Points on a hilly landscape, in no order, each with its height.
From any point a climber steps to the highest of the 2 points nearest to it. It stops when none of these is higher. Distance is the straight distance between rows; heights are no part of it.
<356>: [ 13   1   1  -9 -19   9  -6 -18  -5   5 -18  -6  -2  10  10   2 -11  15
  19 -24]  (h 4.51)
<448>: [ -2 -23 -12 -12 -30 -19   4 -28   8 -18 -27 -14  15   7  15 -12   8   9
  22   5]  (h 5.04)
<15>: [-12 -14  -4  15   1  -3  12  18  -3 -15  -4  18  14   2  11   7   6   2
 -15  24]  (h 3.79)
<229>: [ 13  21  -4 -14  -9  -6  -3 -18  16  -5   0  -2  -7   8  -2   6  22  33
  -6 -15]  (h 4.50)
<332>: [-10 -31   5   5  -9   3  -5  -7  -2  -6 -33 -10   5  -9   3 -16  -6 -18
   9  -1]  (h 6.17)
<339>: [ 10  -4 -11 -19 -26 -33   8 -26   7 -25  -3 -18   9  21   4 -14  19  20
   1  12]  (h 4.26)
<840>: [-20  -4 -15  19  28  28  12  41   9  -2  25  13  -1 -18   3  26  11  -4
  -9  13]  (h 6.30)
<247>: [  9  16  20   0  18  14 -10   1 -20  16  15  -2  -8   8  -6 -11  -5  -7
 -12  -6]  (h 5.74)
<842>: [  3   5  31  -9 -21 -25  -9 -20 -12   6 -13  -8  11  -2  -4 -31 -15 -23
   7 -14]  (h 4.84)
<264>: [-11 -13 -20  21   6  20   9  21 -13   0 -18   5  -8 -24  -4   4   4  -1
   0  11]  (h 2.58)
<869>: [-18 -11 -14  22   3  11  14  47   0  -8  16  14  -3 -19  -9  27   7 -15
  -4  19]  (h 5.27)
<207>: [  6  11  14   7   3 -12  -9  -6  -5   4   2  19   0  12 -22   7 -15   1
   3   2]  (h 6.62)
<748>: [ -9 -14   9  18  12  10  -7  16 -15   0 -10   7   2  -1 -14  -5  -8 -16
   3   7]  (h 6.89)
<515>: [ -2 -35 -14   1   9  14  -2   1   2  -9 -13 -27  -6   2   8  -9  12  -4
  -8   9]  (h 0.54)
<143>: [-15   1  10  14  -5 -27   6  17   6  -6  17  24  24  19   0  11  -6   3
  -3  19]  (h 8.73)
<357>: [ 14  31  -5 -15 -37 -43  12 -18   9   8   9  -5  -7   9   2  -5  20  13
  -1  -7]  (h 4.89)
<588>: [ -4  29  23  -8  30   5  -3  10  18  -1  37  31   2  -3 -10  18  -2   6
 -17 -12]  (h 6.55)
<666>: [-23 -12   4  27  -5 -14   8  30  -8  -8   1  22  16  -5 -13   8  -6 -18
  11  23]  (h 4.37)
<123>: [ 13  14  12  -2   1   2 -16 -15  -9   4  -7  14  -9   9 -24  -2 -24  -5
  20  -5]  (h 7.07)
<323>: [  7 -22 -30  -2  -5  21  -2  -7   6 -11 -23 -19  -8 -10  14  13  -3  17
  14   1]  (h 2.84)
<206>: [ -7  -6  25  11  10   2  -5  21 -13  -1  21  10  13   6   6   6 -10 -22
  -7  17]  (h 2.50)
<548>: [-17 -12  -4  27  -2   1   5  37  -9  -4   3  10   0 -20 -18  13   3 -24
  10  19]  (h 4.68)
<204>: [ -7 -23 -18   5   9  31 -10   7 -10  17 -23 -22 -14 -24  -3 -11 -23 -35
  23   1]  (h 1.21)
<685>: [  3   3   8   8  25  21 -12   2 -20  13   1   2  -9  -1 -13 -10 -15 -12
   4   4]  (h 6.19)
<651>: [  8  14   9   3  22   8  -1 -15   0  11   4  23  -8 -14  -1  13  -2  14
  -4  -7]  (h 3.07)
<228>: [  3  17   1  -4 -21 -42   2 -23   7  17   3  12   4  19  -9  -2 -10  10
   6   1]  (h 5.85)
<500>: [  3  22  -4  -8 -18 -44  11 -17  14   6  11  10   8  16   0  -2  11  26
  -6   3]  (h 5.42)
<192>: [ 25   5   0 -24 -31  -3   2 -22  -3   0  -6 -25 -10   3  21  -8  14   9
   0 -18]  (h 3.63)
<751>: [  2 -13  -1  -1  -6  22 -10 -10 -14   9 -25 -14  -2  -1   9  -8 -17  -1
  24 -16]  (h 4.15)
<491>: [  0  -4  -7   3  23   7   5  10  14 -20  17   2   6   1   8  15  24  29
 -21  12]  (h 6.12)
<202>: [  5  15  -5   3  27  27  -5 -13  -4  16  -7  13 -15 -15  -6   8 -18  12
   9 -10]  (h 3.40)
<638>: [ 23  28 -16 -27 -46 -35  17 -15   3  -7   3 -18 -13   8   7 -11  26   8
   0 -17]  (h 4.34)
<82>: [-10  -4  20  11  -5 -14 -10   4  -9  -3  -8  12  13   9  -6 -12  -3 -15
   1  13]  (h 7.72)
<831>: [  0  22  12 -12  17  -1   4  -4  21  -4  25  24  -5   4  -8  12  16  21
 -23 -21]  (h 5.54)
<135>: [  2   0  18   5   8   0   4   8  -8   0  19  14   6  10  13   8   4  -4
 -18  10]  (h 2.61)
<300>: [ -9  -8 -11  10  20  20   0  16   1  -4  -3   4  -5   8  -3   7   3   8
 -21   7]  (h 3.12)
<377>: [-10 -15 -30  15  21  26  14  19  -1  -6 -11  -1 -11 -13  -4  10  10  14
 -11   6]  (h 2.65)
<145>: [  9  17   8 -24 -54 -37   1 -20  -1  14  -6 -20   4   5   5 -23  -8 -18
  29 -33]  (h 6.14)
<628>: [ -8 -11 -25  16  13  26  -3  21 -14  19 -13 -17 -19 -31 -13   1 -13 -27
  14  12]  (h 1.47)
<389>: [ -9   5   0  19  38  28   0  40  -8   3  33  12   1 -12 -12  21 -19 -16
   1  14]  (h 2.23)
<195>: [-11 -24  -7  10 -10 -10   6   1  -1 -16 -22   4  12   1   4  -7   9  -2
  -6  19]  (h 4.19)
<453>: [  2   9  10   5   7  -9   9 -11  -1   2   7  24   4   1   8  11   9  16
 -11   3]  (h 2.80)
<199>: [ 13  12  20  -9 -23 -22  -1 -20 -17  12  -6  -1  -2  10  -5 -15  -7 -11
   7 -16]  (h 5.09)
<353>: [  1 -16   1 -20 -37 -13  -2 -27   4  -8 -23 -21  15  10  19 -18   7   6
  30 -18]  (h 5.36)
<92>: [-15 -17  23   4  -4  -5  -9  -3  -8  -3 -17  -1  14   2  -4 -27  -4 -25
  -2  -2]  (h 7.05)
<541>: [  8   2   4 -29 -53 -23   2 -24   4   0 -13 -26  11   9  20 -20   6  -6
  29 -30]  (h 5.71)
<522>: [  3  15  17 -10 -36 -43   3  -1  -3   1   4 -18  11  12   2 -25  14  -7
 -12  -7]  (h 7.45)
<149>: [-13   6  -6   0  34  21   3  17  25 -10  29  15   4  -7  16  20  12  17
 -27   9]  (h 7.65)
<176>: [ -2 -17 -23  14 -12  11   1   2  -2  -4 -30  -1  -7 -19   2  11  -2   4
  16   6]  (h 3.13)
<212>: [ -6  24  25   1  12   2   1  20  10  -5  39  26  14  17   6  19   3   9
 -11  -3]  (h 7.43)
<84>: [  3 -11  25 -13 -27 -20  -1 -19  -2  -1 -14 -27  13  -4   9 -28   4 -13
   3 -24]  (h 4.52)
<603>: [ -2   5 -15  -8  33  23  -2 -13  25   6   0   6 -18 -17   4  15   6  21
 -13  -9]  (h 4.61)
<67>: [ 10  18  23   2  19  -2  -6   3  -8   2  25  25  -2   8 -19  11 -15  -8
  -5   3]  (h 6.18)
<813>: [-12   1 -23  18  28  26   4  37 -20  17  11  -6 -15 -34 -15   4 -11 -31
   5  23]  (h 1.74)
<348>: [  9   0 -26 -17  24  24  -1 -18  21  -5  -2 -10 -16  -6   9   9  14  33
 -15  -6]  (h 3.87)
<669>: [ -1 -24  -6  -3 -18 -26   6 -17   5 -21 -17  -9  14  11   8 -11  12   7
  -3  18]  (h 4.64)
<580>: [ -9 -28  17  -3 -18 -13  -7 -21   5  -4 -29 -14  16 -10   1 -16 -16 -25
  20 -16]  (h 5.52)
<822>: [  7   5  -9  -7  11  -2   1 -14  19 -19   5   1   1  -2   2  12  27  38
 -13   2]  (h 5.20)
<94>: [ 18  20  26  -5  -3  -5  -5  -9 -18  14  11   2 -12   8  -9 -10   0  -7
  -2 -13]  (h 5.40)
<283>: [ -1   4 -19  11  44  28  -2  23 -18  17  13  -4 -14 -21 -20  -5 -28 -30
   6  23]  (h 1.91)
<72>: [ 10  13   6  -4 -14  -8  -9  -9   1   1  -8  -4  -2  16  -3  -5   8  18
  -9  -7]  (h 4.04)
<618>: [  0   4  17   6  -8 -37  -1 -16  -2  14   5  16   7  16 -17  -1 -12  -8
  13   8]  (h 6.20)
<645>: [ -5 -32 -24   8  13  24  -3   7  -3   9 -17 -30 -12 -14   6  -4   2  -6
   3   4]  (h 0.74)
<194>: [ 16 -12 -12 -17 -27   8  -4 -20   3 -12 -17 -15   5  11  23   7  -6  23
  25 -19]  (h 4.88)
<288>: [ -2  11  -7   8  53  29  -6  26  -8  14  31   3  -6  -8 -16   4 -28 -20
  -2  19]  (h 2.07)
<762>: [ -2  21  17   2  35  19  -4  15   0   1  36  29   1   2 -10  13 -15  -8
 -11   4]  (h 5.87)
<852>: [ -7  -3   8  22  18  10   1  36  -9  -5  22  15   8  -8  -1  21 -19 -17
  -5  20]  (h 2.37)
<800>: [ -6   4  24   0 -19 -31  -7  -1  -1   0  -2   0  15  20  -4 -19   3 -12
  -9   4]  (h 8.60)
<254>: [ 14 -14   8 -18 -20   4  -1 -21  -6  -1 -13 -29  -1   4  20 -18   7  -5
  -2 -17]  (h 4.07)
<46>: [-17  -4 -21   5  37  26   8  19  20  -3  16  11  -8 -16   3  19  18  11
 -18  10]  (h 8.68)
<673>: [ -7   3 -13   6  37  23   1   3  19   8   9  17 -15 -25  -4  21   4   5
 -13   5]  (h 6.01)
<772>: [  8  23  12 -10  -1  -9  -1   6   9  -4  24   9  -2  19  -5   9  14  11
 -29 -10]  (h 4.83)
<98>: [  3   0  -4   1   2  12 -15  -2   5   1 -12  -2  -8  12  -1  -4   6  11
 -13   4]  (h 3.61)
<520>: [ 16   9 -13 -30 -47 -35  13 -23   5 -18  -6 -25   1  16   7 -21  20   8
  -1 -10]  (h 3.86)
<427>: [  4  17  14 -16 -46 -47   8 -12  -3  11  -4 -19   4   5  -1 -30   6 -14
   8 -21]  (h 6.65)
<230>: [ -3 -27 -26   0   7  34  -7   1  -2  15 -24 -29 -14  -9  10  -2 -20 -16
  16  -7]  (h 0.98)
<585>: [ 12 -14 -35 -10  13  29   0 -12  15 -11 -11 -23 -14  -3  11  11   6  25
   1   0]  (h 3.33)
<225>: [  4  -1  -9   6   6  27  -7  -5  -9   9 -24   0  -9  -8   1   4 -19  11
  14 -11]  (h 3.78)
<74>: [ -9  16  18   1  -6 -19  10  15   9  -6  33  25  21  27   7  13   6  10
 -10   6]  (h 8.04)

For each start below, name the point where the climber stops.
<230> | <800>
<339> | <800>
<98> | <46>
<520> | <123>
<323> | <46>
<254> | <800>
<192> | <800>

Call two points neighbours if one is among the 2 nearest of the other. Go from one point of each pair to the other, from neighbour to neighbour, staying as high as possible. Name the lowest point that can't be avoided.
<143> and <123> | <762>
<800> and <123> | <94>
<176> and <46> | <323>
